A landscape with many valleys, sampled at points; each row gives a point and its height.
From any point a ball rolls to the lowest of the 3 points nearest to it. It stops when none of these is lower. Distance is the straight distance between rows; heights are no part of it.
k164 h=3.43: [ 6 -3  1  6 -1  8 -5  2 -4  2  2 -7 -3  0  3  3  4 -3  3 -3 -8 11 -9 -4
 -7  6  2  0  5 -2  0  4  1  1  1 -2  8 -2  3 -1 -7 -3 -7 -1  5 -3 -3  3]
k105 h=1.69: [-14  10  -1 -13 -12  -2  -4   2 -10 -24 -15  -2  12  10   6   5  -1   8
   2  20 -11   6  12   8  14  -3   5  21  -1   6  -7   3  -7  14  10   3
   7   1   1  -6   9  -4  -3  -4 -19  19  -7   1]
k393 h=3.02: [  2  -7   9   2  -3   1  -1 -17  14   9   3  -8  -7  -5  17  -6   3   0
  -8  -9  13  16  -5   1   0   2  -2   6  10  -6  -3  17   4   3  -2  -9
  -2 -17  -8   9  12 -28   5   5  25 -23   7 -18]
k210 h=6.06: [  2 -12  15  -6  10   4  -9 -14  18  20  10  -7  -9  -4  22 -10   5   1
  -7 -11  22   5   4  -5  -6   6  -5  -1  11  -8   5  24   9   5  -8 -11
 -14 -29  -5  18  14 -36  11   6  34 -34  15 -22]
k186 h=1.36: [-10   7  -1 -12 -11  -3  -3   2  -8 -21 -15  -1  12  12   6   4  -1   6
  -1  18 -12   6   9   6   9  -4   3  15   0   9  -6   4  -4  11   6   6
   7   1  -2  -4   4  -1  -7  -1 -15  18  -5   2]
k791 h=5.62: [  6 -19   5   3  15   3   5  -3  14  38  20   8 -16 -10  11  -4 -10 -15
  -9 -25  22 -12  -4 -18 -14  -6  -8 -27   9  -8  22   8  10  -6 -25   5
 -16 -11  -3  13  -7  -9  14  13  29 -32  13  -6]
k912 h=5.17: [ 14 -11  -7  22   9  -1   1   9   6  28  14   5 -10 -13  -2   3 -12 -12
  -4 -24   7 -10 -10 -18 -14  -5  -7 -18   5  -9  14  -4   4  -9 -14   8
  -3   6   0  -1 -14   7   4   6  14 -14   4   4]
k224 h=1.59: [  0  -5   4   1  -8   1   1 -13   1  -2  -3  -9  -1   0  15   2   0   2
  -3  -2   2  19  -9   3   0  -1  -2  13   7   1  -6  12  -3   3   4  -5
   8  -9  -4   1   5 -18  -4   6  15  -7  -2  -8]
k211 h=1.34: [ -7   4   0  -7  -8   1  -3   0  -8 -17  -9  -3   9  10   8   4  -1   3
  -2  14 -12   9   2   5   3  -1   3  10   0   9  -5   5  -4  10   2   4
  10   0  -1  -3   0  -3  -9  -2  -9  13  -9   3]
k100 h=4.76: [  8  -9   1  14   4   7  -2   3   5  18  10  -3 -10  -8   2   5  -3  -6
   2 -15   3   5  -8 -12 -11   0  -2  -7   8 -10   7   2   3  -3   0  -3
  -2  -4   4   2  -6   0   4   4  11 -14   5  -2]
k232 h=3.61: [ -6  -1   1  -4  -8  -3  -4  -5  -7 -10  -8  -7   6   5  14   6   0   1
  -4   7  -7  15  -4   4   0  -1   0  12   1   2  -4   9  -5   8   3  -1
  12  -5  -2  -1   3 -12  -9   3   3   4  -5  -2]
k381 h=2.44: [-16   5  -2 -14 -15  -2  -5  -2 -11 -25 -19  -4  15   8  17   7   0   8
   0  22  -6  12   6  10   6   1   3  24  -5   2  -8   8  -9  16  16  -5
   7 -11   1  -4  11 -17  -3  -1 -11  11  -5  -4]
k11 h=6.05: [  1 -16  12  -6  12   3 -13  -9  19  25  13  -5 -10  -7  22  -8   5   0
  -8 -16  24   3   6  -8  -8   5  -5  -6  11 -10  10  24  10   7  -8  -9
 -14 -28  -4  18   9 -36  16   7  35 -37  17 -21]
k780 h=6.23: [  0 -27  14  -3  20   1 -21  -2  16  40  14  -4 -19  -8  31  -3   2  -6
 -13 -17  29  -3   7 -15 -18   7  -6 -12   7 -14  19  30   3   9 -23  -9
 -15 -31   5  19   2 -43  19  15  45 -50  17 -23]
k928 h=1.35: [ -8  29  -6 -10 -16  -6   4   0  -9 -41 -22   9  17   6 -24   3   5   7
   8  22 -20   7  12  21  28  -3   4  23 -10   8 -21 -13 -17  -1  25   1
   7  19   5 -16  11  19  -8 -11 -36  30 -14  11]
k929 h=2.14: [-12  22  -2 -16 -14  -4   1   0  -6 -37 -18   3  12   8  -8   3   4  14
   5  25 -15   6  14  16  27   0   6  25  -8   6 -17  -5 -12  10  20  -2
   7   7   3 -10  15   5  -2  -7 -35  27  -9   2]
k272 h=1.81: [ -1   5  -3   0   1   6   0   5 -11 -15  -2  -3   1  13 -12  -3   5   0
   7  12 -14  -2   7   3   2   1   7  -5  -3  13  -3  -8   5  -1  -2   7
   6  12  -2  -5  -5  19 -10  -6 -14  22  -5  13]
k469 h=2.50: [  7  -5  -1  11   2   8  -5   4  -3   9   5  -5  -7  -1   1   4   2  -4
   4  -9  -6   8  -8  -6 -10   4   2  -3   5  -4   3   2   2   0   1  -3
   6  -1   4  -2  -7  -2  -4   0   4  -7  -2   3]
k487 h=3.87: [  4  -9  11  -4   3   4  -3 -15  17  15   9  -8  -9  -6  17  -8   4   0
  -6 -13  18  10  -1  -3  -3   4  -2   1  13  -7   0  20   8   4  -3  -9
 -10 -21  -6  13  11 -27  11   5  28 -27  13 -16]
k89 h=1.92: [  1  -5   6   2  -5   2   2 -16   6   5   1  -9  -4  -4  14  -1   3   0
  -6  -7   6  20  -7   2   1   1  -1   9   9  -5  -6  15   1   2   2  -7
   1 -14  -5   5  10 -23   2   4  21 -15   4 -12]
k756 h=5.59: [  9 -15   3   7  10   2   6  -2  14  37  18   8 -16 -13   6  -2  -9 -12
 -10 -26  19 -13  -6 -17 -14  -5 -10 -27   8  -9  18   3  11  -9 -22   5
 -13  -5  -5   8  -8  -3  12  12  25 -28  12  -6]
k628 h=5.64: [ 13 -16   2  12  17   0   9  -1  13  41  20   8 -16 -16   4  -2 -12 -12
  -8 -26  17 -17 -12 -18 -16  -3 -10 -32   6  -5  20  -1  14 -13 -28   9
 -12  -4  -5   7 -12   2  11  11  26 -25  10  -5]
k690 h=5.48: [  2 -15  10   1   7   6  -1  -5  16  26  14   0 -13  -8  11  -4  -4  -8
  -3 -20  19   1   1 -12  -8  -1  -4 -10  13 -12  11  12   6   1  -8  -5
 -15 -18   0  13   3 -15  14   8  24 -29  15 -13]
k92 h=1.55: [-11  27   1 -18 -16  -4   2  -4  -9 -43 -19   3  13   8 -12   2   7  18
   6  28 -17  10  15  22  31   3   8  30 -11   6 -24  -8 -15  11  25 -11
   8   7   3 -13  17   8  -4  -9 -38  27 -12   5]
k795 h=5.50: [  7 -16   2   9  12   3   3  -3  13  33  15   8 -14 -13   6  -3 -11 -13
  -7 -23  19  -8  -5 -17 -11  -7  -8 -21  10 -10  16   3   9  -7 -16   5
 -13  -9  -3  10  -7  -5  13  11  23 -26  11  -5]
k468 h=0.40: [ -6  30 -17  -4 -17  -8   6   3 -16 -41 -26  12  30   9 -37   2   6   1
  12  19 -29   3   2  19  20  -4  -2  19  -8  11 -20 -24 -21 -12  30   7
  12  30   5 -16  -1  33 -20 -15 -43  36 -20  18]
k37 h=5.21: [ 12 -12 -12  25  12  -4  -3  16   3  24  12   3  -6  -7 -12   2 -11 -11
  -1 -17  -1 -15  -9 -17 -19  -3  -2 -15   2  -4   9 -10   5 -10 -13  10
  -1  13   4  -3 -22  12  -3   1   6  -2   0  10]
k944 h=3.65: [ -5  24  -9   0 -12 -10   5   5 -11 -30 -16   7  21   9 -29   1   3   0
   8  18 -22   0   5  18  20  -5  -1   7  -8  15 -13 -20 -14 -14  12  10
   7  31   2  -6   2  34 -11 -12 -32  35 -12  17]
k499 h=5.20: [-14  18   5 -29 -21  -2   4  -4 -10 -42 -20  -8  20   8  17   2   9  26
  -2  34  -4  13  13  25  19   8   5  34 -13   4 -23   3  -9  16  26 -23
  15 -16  -4  -3  23 -20  -3  -7 -24  17  -8  -6]
k117 h=2.29: [-12  19  -1 -15 -14  -3  -1   2  -9 -31 -17   4  11  10  -4   3   1  12
   5  24 -14   3  14  12  22  -3   5  21  -7   9 -12  -3  -8   9  14   1
   6   8   1  -9  13   5  -2  -8 -31  24  -7   3]
k241 h=5.47: [ 16 -20   4   6  23   2   5  -2  14  49  28   8 -22 -16   6  -4  -5 -15
  -8 -30  22 -26 -21 -19 -24   1  -7 -44   2  -5  30  -1  19 -15 -35  10
 -15  -7  -4   9 -16   2  13  10  34 -31  11  -5]
k355 h=6.36: [  0 -28  13  -3  17   1 -13  -2  18  38  16   2 -17  -7  25  -5  -3 -11
 -12 -19  26  -8   7 -16 -18   2  -9 -16   8 -12  17  22   4   5 -25  -3
 -19 -24   2  20  -2 -32  15  15  40 -44  16 -17]
k850 h=2.09: [-16  10   1 -20 -16  -1  -5   0 -10 -28 -19  -2  14  10  12   4   2  12
   3  25  -4   9  10  11  12  -1   5  26  -6   2  -8   5 -10  17  19  -8
   8  -7   2  -7  13 -12   0  -2 -20  15  -4  -3]
k99 h=2.69: [ -9  15  -1  -9 -10  -6   2   2  -6 -28 -12   3  13  10  -9   2   0   6
   1  19 -15   2  13  10  18  -7   4  11  -4  14  -9  -4  -8   2   8   9
   5  14  -2  -7   6  15  -5  -7 -23  28  -9   5]
k667 h=5.63: [  9 -18   5   5  15   4   6  -4  15  42  22   9 -18 -13  10  -3  -9 -14
  -9 -24  21 -18  -9 -19 -17  -2 -11 -33   6  -7  24   6  12 -10 -31   7
 -15 -11  -5  11 -10  -9  12  14  31 -31  14  -7]
k510 h=2.03: [ -2  11  -6   5  -1   1   7   7 -11 -14  -1   0   3  12 -28  -5   7   0
  14  11 -13  -7   2  10   3   1   6  -9 -10  14  -5 -22   0 -12   2   7
   2  28  -1  -1  -4  35  -9 -11 -24  28  -5  20]
k819 h=5.25: [ 24 -15  -3  27  19  -9   4   9   9  41  21   5 -16 -17 -10  -3  -7  -7
  -3 -29   7 -22 -25 -19 -21   2  -6 -36  -2  -9  18 -15  19 -16 -28  11
  -7   7  -2   3 -21  19   5   0  20 -15   4   7]
k299 h=1.57: [ -1  -1  -6   7   8   9  -4   9 -10  -4   5  -4  -2  12 -15  -3   6  -3
  11   4 -10  -7   1  -1  -9   4   8  -8  -4   8   1 -11   5  -2  -1   5
   4  13   4  -5 -11  19  -9  -5 -10  16  -2  13]
k831 h=1.00: [ -8  -4   1  -4 -10  -2   1 -15   0  -8 -11  -9   4  -1  23   6   0   1
  -7   2   8  21  -4   5   4  -3  -2  21   2  -3 -10  18  -8   8  11  -8
   5 -13   0  -2  11 -28  -2   7  15  -6   1 -14]
k878 h=6.22: [  3 -17   7   1  10   5   0  -5  16  30  15   5 -15  -8  11  -6  -7 -11
  -8 -21  23  -6   2 -15 -11  -3  -6 -16  13 -11  15  11   7   0 -14  -1
 -16 -15  -1  15   0 -12  15  10  25 -32  15 -11]
k720 h=4.64: [  6 -10   8   5   4   7   1  -8  12  21  11  -2 -13 -10   7  -2  -1  -4
  -3 -17  15   6  -4 -11  -5   0  -3  -6  13 -11   6   9   5  -2  -1  -6
  -9 -13   0   9   3 -13  11   6  20 -27   9 -12]
k649 h=2.34: [-16  18  -1 -22 -17  -1  -2   0 -10 -36 -18  -2  14   9   8   5   4  19
   4  28 -10   7  16  16  21   2   8  28  -8   3 -15   2  -9  17  20 -11
   8  -6   0  -8  16  -7  -2  -5 -29  22  -6  -1]
k336 h=6.04: [  2 -17  12  -3  11   4  -8  -7  18  26  14  -1 -12  -6  16  -9   0  -7
  -5 -16  23  -1   6 -11 -10   3  -4  -8  12 -12  11  20   7   4 -10  -6
 -17 -23  -1  17   4 -24  15   9  30 -38  16 -17]
k718 h=2.46: [-11  25   6 -25 -19  -4   7  -7  -9 -46 -20  -3  20   7   7   0   9  27
  -3  33  -9  12  17  27  29   8   8  34 -13   6 -28   1 -12  16  26 -21
  16 -11  -5  -5  23 -11  -5  -9 -33  25 -12  -2]
k920 h=4.74: [  6  -6   5   5   1   8   2  -7   8  11   7  -6  -9  -7   6   1   4  -2
  -1 -12   7  14  -8  -5  -3   4  -2  -2  12  -9   2   8   2   0   2  -7
  -1 -11  -1   7   2 -11   4   4  16 -19   4  -8]
k908 h=3.04: [  3  -3  -2   6   3   8  -4   4  -7  -3   3  -6  -1   5   1   2   3  -1
   3   2 -11   7  -5  -5  -7   2   4  -2   2   2   1   0   2   2   0   0
   9   1   1  -2  -9   3  -9  -2  -3   5  -5   7]
k21 h=5.58: [ 11 -21   7   1  19   3   4  -5  15  45  24   8 -20 -12  12  -6  -7 -15
 -10 -24  23 -22  -8 -21 -21  -1  -9 -38   7  -7  25   6  16 -11 -35   9
 -16 -12  -4  11 -11 -11  15  14  36 -35  12  -8]
k982 h=0.30: [ -7  26 -15  -1 -13 -10   7   5 -15 -35 -23   9  29   7 -36   1   4   2
  12  17 -27   1   1  18  19  -6  -3  13  -8  14 -15 -25 -19 -13  26  11
  11  34   2 -10  -3  37 -17 -15 -39  38 -18  18]
k446 h=2.42: [-13  22   4 -24 -18  -2   3  -3 -10 -42 -21  -4  17   7   8   0   8  25
  -2  33  -9  11  15  23  23   6   9  31 -12   3 -24  -1 -10  16  26 -19
  13  -9  -2  -5  21 -10  -2  -7 -31  23  -8  -2]
k728 h=2.51: [  0  -4   6  -2  -5  -3   2 -21  12   0  -2 -10  -2  -5  22  -3   1   2
 -11  -6  15  16  -2   6   4  -2  -2  18   9  -4 -10  23  -1   7   2  -9
  -3 -19  -9   7  16 -34   2   4  26 -16   9 -20]
k459 h=1.78: [  0   7  -7   3   2   5   3   8 -12 -12   1  -1   0  14 -24  -4   6  -2
  12   9 -13  -9   5   5  -2   2   8 -10 -10  14  -2 -18   4  -8   0   7
   3  24   0  -5  -6  31  -9  -8 -17  24  -2  17]
k933 h=0.66: [ -8   5  -1  -7  -7   0  -3   1  -9 -19  -7  -3  10  11   2   3   0   4
  -1  15 -15   7   5   5   7  -4   2   9  -1   8  -4   2  -4   9   0   7
   9   2  -3  -3   0   4  -9  -5 -13  19  -7   5]
k357 h=2.56: [ -6  15  -2  -4  -6  -1   3   4  -8 -23 -10   1  10  13 -14   0   3   4
   4  17 -15  -1  10  11  13  -3   4   3  -5  15  -7  -9  -4  -3   2  10
   7  17  -2  -3   3  20  -7  -8 -23  31  -8  12]
k40 h=2.04: [ -3   0   2  -3  -4   4  -6   0  -8 -11  -4  -7   4   9   4   1   3   2
   0   9 -12   9  -3   1  -2   1   3   5   0   6  -1   3   0   6  -2   3
  10  -1  -1  -1  -4  -2 -12  -1  -4  12  -8   4]
k103 h=3.18: [ -8  22  -4  -6 -11  -8   4   2  -7 -32 -15   5  15  10 -19   3   2   4
   7  17 -20   2  11  16  23  -8   0  11  -7  13 -14 -14 -11  -5  12   9
   5  23   0  -8   7  22  -8 -10 -30  32 -12  10]
k989 h=2.13: [ -1   2  -1   0   0   4  -3   6  -9 -11  -2  -3   5  13  -5   0   5   0
   3  11 -15   2   3   3  -2   2   5   0  -2  11  -4  -2   4   3  -1   4
   8   6   0  -3  -6  10 -10  -5 -10  18  -5   8]
k519 h=1.04: [  1  -7 -14  15   8   4  -5  17  -7   7   8   0  -3   8 -21  -2  -1  -9
  11  -5  -7 -18   0  -9 -15   2   8  -9  -4   4   5 -15   7  -5  -4  10
  -1  21   7  -7 -18  20  -7  -3  -6  12   3  15]
k997 h=2.63: [  2  -2  -3   4   4   9  -5   9  -8  -5   5  -3  -1  10  -6  -2   4  -1
   4   5 -13  -1   0  -4  -7   6   5  -3  -1   8   1  -4   4   3  -3   1
   8   5   2  -5  -8  13 -10  -5  -5  12  -4   9]
k306 h=1.03: [ -9  29  -3 -11 -16  -6   4  -1  -8 -40 -21   7  16   8 -20   4   2  11
   7  25 -19   9  14  21  28   1   6  24 -10   6 -23 -11 -17   4  26  -4
   7  14   5 -16  12  15  -5  -9 -39  27 -12   7]
k252 h=3.59: [-17   9   1 -24 -18   1  -3  -4 -12 -34 -19 -11  17   8  21   7   9  17
  -1  28   2  16   9  18  10   5   4  33 -11   0 -15   9 -10  17  25 -21
  13 -17   1  -6  19 -24  -1  -4 -14   7  -3  -9]
k547 h=5.37: [ 19 -16   1  16  25  -3   3   4  13  52  27   7 -22 -21  -1  -2  -4  -8
  -1 -31  19 -31 -25 -21 -26   4  -3 -47  -1  -7  33  -7  23 -18 -32   9
 -15  -1   0   7 -20  15  13   6  27 -24  11  -2]
k816 h=1.33: [ -2  -2 -12  11   8   5  -1  15 -10  -2   7   0   0  12 -23  -4   3  -6
  11   2  -8 -16   2  -4 -12   3  10 -10  -7   8   1 -16   7  -4  -2   9
   0  20   6  -6 -17  23 -10  -4 -10  17   2  15]
k565 h=5.23: [ 20 -14  -7  25  14  -7   3  10   5  35  16   6  -9 -14  -6   2 -11 -11
  -4 -25   4 -17 -18 -17 -19  -5  -7 -25   1  -8  14 -12  11 -14 -23  12
  -5   9  -1  -1 -18  12   1   1  15 -10   1   8]
k837 h=1.85: [-10  23  -5  -9 -14  -5   2   0  -7 -35 -18   6  16   8 -17   3   2   9
   5  20 -18   4  14  16  25  -6   3  19  -8   9 -16 -12 -13   1  19   5
   4  17   3 -11  10  14  -5  -9 -33  31  -8   6]
k986 h=4.93: [ 10 -10  -2  19   7   3   1   6   8  24  10   3 -11 -12   0   4  -8 -10
   0 -21   7  -3  -7 -17 -12  -4  -4 -11   8 -10  10  -2   3  -6  -5   2
  -5  -1   1   2  -8   2   6   5  12 -16   4   0]
k218 h=0.88: [ -2  15  -6   3  -4  -4   8   5 -11 -22  -7   0   8  11 -27  -5   5   1
  12  13 -14  -3   5  14  11  -1   3  -5 -10  17  -9 -20  -4 -15   6  10
   4  29  -1   0  -1  37 -10 -12 -26  32  -8  17]
k758 h=1.60: [ -7   9  -1  -7  -7   0  -1   2  -9 -20  -7  -3   9  14  -4   0   1   3
   2  14 -15   3  10   8   7  -2   5   6  -3  14  -7  -2  -1   4   0   8
   8  11  -3  -4   1  14  -9  -5 -16  26  -8   8]
k183 h=4.30: [  4 -10  10   1   4   8  -2 -12  16  19  12  -4 -10  -7  11  -6   1  -3
  -3 -14  17   7  -2  -6  -4   2  -3  -3  12  -9   4  16   6   1  -2  -8
 -10 -19  -3  14   8 -19  12   6  25 -28  12 -16]
k806 h=5.24: [ 21 -14  -7  27  17  -9   4  11   7  36  18   5 -11 -16  -9   0  -7  -9
  -4 -26   4 -21 -22 -17 -20   0  -5 -30  -1  -9  15 -12  14 -17 -26  12
  -5   9  -2   2 -21  15   2   1  18 -12   0   8]
k477 h=2.33: [-12  24   3 -22 -17  -2   2  -5  -8 -43 -19   0  16   7   0   0   7  23
   3  32 -10  10  17  22  28   4  10  32 -10   4 -23  -1 -12  15  26 -15
   9  -4  -2  -8  20  -5  -3  -8 -35  24  -8   0]
k146 h=6.08: [  1 -20  15  -5  15   4 -17  -3  18  31  12  -4 -12  -6  26  -8   2  -3
  -9 -17  27  -1   7 -11 -13   6  -5  -8   9 -11  14  27   6   8 -15 -11
 -16 -31   2  20   7 -37  17   9  40 -41  18 -22]
k470 h=0.64: [ -7  31  -2 -15 -15  -5   4  -4 -11 -45 -21   6  18   7 -21   4   6  14
   8  26 -20  11  12  25  30   2   8  28 -12   4 -27 -12 -20   6  30  -9
  10  11   6 -16  15  11  -8 -10 -42  30 -16   9]
k615 h=0.58: [  4 -10 -12  17  10   4  -6  17  -4  13  10   2  -3   1 -15  -1  -3  -9
   6 -10  -6 -13  -5 -12 -17   0   3  -7   0  -1   6 -10   5  -4  -5   9
   3  15   9  -7 -19  13  -7  -2   0   4  -1  10]
k524 h=2.68: [ -8  30   3 -19 -19  -6   6  -7 -11 -48 -22   1  18   7  -6   0   5  25
   0  31 -14  14  15  28  34   8  10  34 -14   5 -33  -3 -16  10  29 -19
  13  -2  -3 -11  21  -1  -6 -10 -37  29 -15   2]
k807 h=0.69: [ -6  28 -14  -4 -14  -7   7   1 -15 -42 -24  11  26   7 -34   3   5   2
  11  20 -25   3   5  19  22  -4  -1  18  -9  10 -20 -21 -20  -9  28   5
   9  28   6 -16   2  31 -15 -15 -40  35 -19  17]
k279 h=1.44: [-14  -4  -1  -8 -14  -4  -4  -9  -6 -18 -17 -11   8   1  24   8   1   6
  -6  11   8  19  -1  10   2  -3   1  28  -1  -2 -12  16 -13  13  21 -11
   7 -12   3  -5  11 -26  -3   5   6  -1   0 -15]
k17 h=4.73: [  9  -9   2  11   5   7   2  -1   9  22  11  -1 -12 -10   5   1  -5  -8
  -1 -20  11   5  -6 -13  -7  -2  -3  -7  11 -10  10   5   3  -4  -2  -3
  -7  -9   3   5  -1  -5   9   6  14 -21   8  -7]
k207 h=5.39: [ 21 -18   1  19  24  -6   3   9  12  54  27   6 -25 -22  -6  -4  -3  -7
  -1 -31  19 -33 -28 -20 -25   3  -3 -47  -3  -8  36 -10  26 -18 -31  10
 -17   3   1   5 -22  20  15   3  27 -24  12   3]
k820 h=5.41: [ 18 -16   3  11  22  -2   4   2  13  49  26   7 -23 -18   1  -4  -6  -9
  -5 -27  17 -27 -23 -21 -22   2  -7 -43   0  -5  27  -5  21 -19 -32   8
 -14  -3  -4   6 -17   9  14   8  30 -27  10  -2]
k29 h=5.26: [ 17 -13  -5  21  12  -4   5   7   7  36  16   6 -11 -15  -2   0 -12 -11
  -5 -25   9 -11 -13 -18 -15  -5 -10 -26   4  -9  15  -7   9 -12 -19   9
  -7   4  -3   2 -15   8   5   6  18 -17   4   2]
k68 h=2.28: [-12  24   1 -18 -16  -4   0   0  -8 -39 -20   0  11   8  -2   3   3  18
   4  29 -12   7  16  17  26   1   9  28  -8   4 -17  -1 -10  14  21 -10
   5  -1   1  -9  17  -2  -2  -5 -34  24  -8   2]
k461 h=0.63: [-11  -4   1  -6 -11  -4  -1 -12  -5 -12 -13  -9   6   1  23   7  -1   4
  -5   8   6  20  -2   8   1  -3   0  26   0  -2  -8  15 -12  12  13  -7
   7 -11  -2  -3  10 -25  -3   5  10  -3   0 -12]
k713 h=5.36: [ 12 -14  -2  15  13   1   6   2  10  34  15   7 -14 -11   4   0 -12 -10
  -7 -25  14 -10  -9 -18 -13  -7  -8 -23   7 -11  17  -1   8  -9 -18   7
 -11  -2  -3   6  -9   2  11   8  19 -21   8  -2]
k898 h=3.42: [-18  15   1 -22 -17  -2   1  -2 -13 -37 -22  -6  17   8  13   6   8  18
   1  31  -5  12  11  16  16   6   6  31  -9   2 -15   5  -8  18  24 -16
  12 -13   0  -3  17 -15  -1  -5 -23  15  -5  -6]
k768 h=2.27: [ -3  14  -2   1  -2  -2   7   3 -12 -19  -6   1   8  13 -22  -2   5   1
   9  12 -16  -2   7  13  11  -3   3  -4  -9  17  -5 -16  -2  -9   2   8
   5  24  -3  -2  -1  31 -10  -9 -24  30  -9  15]
k522 h=1.52: [  7  -8  -6  15   7   9  -6  11  -2  11   8  -2  -7  -1  -6   2   0  -7
   6 -10  -5  -2  -5 -12 -13   3   2  -4   4  -5   7  -4   3   0   0  -1
   4   4   7  -4 -14   4  -6  -2   1  -3   0   7]
k754 h=2.72: [  1  -4   3   1  -6   4  -1  -6  -5  -3  -3  -9  -1   0  11   4   2   1
  -2   0  -7  16  -9   0  -3   1  -2   7   3  -1  -3   7   0   5   3  -3
  11  -7  -2   1  -2 -12  -6   3   6  -2  -7  -2]
k20 h=1.73: [ -3   5  -4   1   4   4   1   7 -10 -11   1  -2   0  13 -19  -4   6  -2
   8   9 -12  -5   5   5  -2   1   8  -9  -7  14  -1 -15   5  -4  -2   6
   3  18   1  -4  -7  22 -10  -6 -14  23  -2  13]
k13 h=4.63: [  5  -8   8   2   0   6   0 -12  13  14   8  -6  -9  -7  11  -4   2  -1
  -3 -14  13  11  -5  -5  -1   2  -2   0  12  -8   2  12   4  -1   1  -6
  -6 -15  -2   8   8 -18   7   5  22 -23   8 -13]
k771 h=0.71: [  3  -6  -9  11   9   8  -7  13  -7   5   6  -2  -5   7 -13   0   1  -8
   9  -2  -8  -8  -1  -7 -13   1   5  -8  -1   3   3 -11   5  -1  -2   5
   1  10   6  -6 -15  14  -8  -4  -6   8   0  11]
k772 h=5.22: [ 15 -15 -11  28  13  -9   1  15   1  28  15   3  -6  -9 -14   0  -9 -11
  -2 -21  -1 -20 -15 -16 -21  -2  -3 -20   0  -5   9 -14  10 -12 -20  16
  -1  16   2  -3 -24  15  -4   0   9  -3  -3  11]
k152 h=1.19: [ -4  19  -3  -2  -7  -5   6   4 -10 -26 -10  -1  11  13 -22  -2   3   0
   9  14 -17  -1   7  14  15  -4   2  -1  -6  15 -10 -15  -6 -11   4  10
   6  25  -2  -4   1  31 -11 -11 -26  31  -8  15]
k115 h=4.83: [  5 -13   4   8   7   6   3  -3  13  27  14   1 -13 -12   7   0  -8 -10
  -2 -22  16  -2  -3 -15  -6  -2  -6 -13  13 -12  14   7   4  -3  -7  -2
 -10  -9   1   9  -2  -5  12   9  19 -25  13  -8]
k914 h=1.58: [ -8  30 -12  -9 -16  -6   6   1 -14 -43 -26  12  26   8 -34   5   5   4
  13  21 -26   6   7  21  23  -3   0  24 -11   7 -21 -22 -21  -5  30   2
   9  25   7 -19   4  25 -15 -13 -41  33 -18  16]
k893 h=6.57: [  4 -25   9  -3  18   1  -3  -4  17  43  20   7 -19  -9  20  -5  -6 -16
 -12 -22  27 -16   0 -19 -21  -1  -9 -28   7 -11  21  15   8  -2 -32   4
 -19 -20  -1  15  -7 -22  13  17  39 -39  14  -9]
k691 h=5.32: [ 23 -17   0  23  24  -8   3   8  11  47  24   6 -21 -18  -7  -3  -5  -5
   1 -30  15 -30 -26 -18 -24   4  -5 -43  -4  -9  27 -12  21 -18 -33  10
 -15   4  -2   4 -21  19  12   4  23 -20   8   4]
k264 h=0.14: [-12  -1   2  -9 -13  -2  -4  -8  -7 -15 -15  -7   8   3  21   7  -1   4
  -5   8   1  17  -2   7   2  -4   0  24   2  -1  -8  15 -11  13  12  -5
   8 -10   0  -4   8 -22  -4   5   4   0  -3  -8]
k708 h=6.55: [  2 -23   9  -2  15   2  -2  -4  17  36  18   5 -17  -7  16  -3  -6 -14
 -10 -22  24 -11   3 -18 -17  -1  -5 -21  12 -11  18  16   6   0 -24   1
 -19 -18   1  15  -3 -21  15  14  33 -36  16 -11]
k246 h=2.90: [-18   2   1 -19 -17  -1  -3  -4 -12 -28 -21 -11  14   4  22   9   5  13
  -1  21   5  14   5  15   6   2   3  32  -9  -1 -13  11 -10  16  23 -18
   8 -15   4  -6  15 -24   0   1  -5   3  -2 -11]
k249 h=5.14: [ 12 -12  -7  21  10   1  -2  13   3  22   9   3  -7  -9  -4   3  -8 -10
   1 -18   0  -7  -7 -18 -14  -3  -3 -11   5  -7   9  -7   3  -7  -8   6
   0   7   5  -4 -16   8  -2   2   7  -9   2   5]

Where does a ball stop that starts at each point below?
k459: k615
k499: k470
k115: k264
k355: k264
k898: k470
k997: k615
k780: k264
k210: k264
k718: k470

Call two points neighbours if one is among the 3 nearest of the other. Go from one point of each pair to the other, from neighbour to neighbour, staying as low as possible. Name the highest point that can't be avoided.
k982 / k615: k117
k470 / k264: k246
k470 / k982: k914
k615 / k218: k510
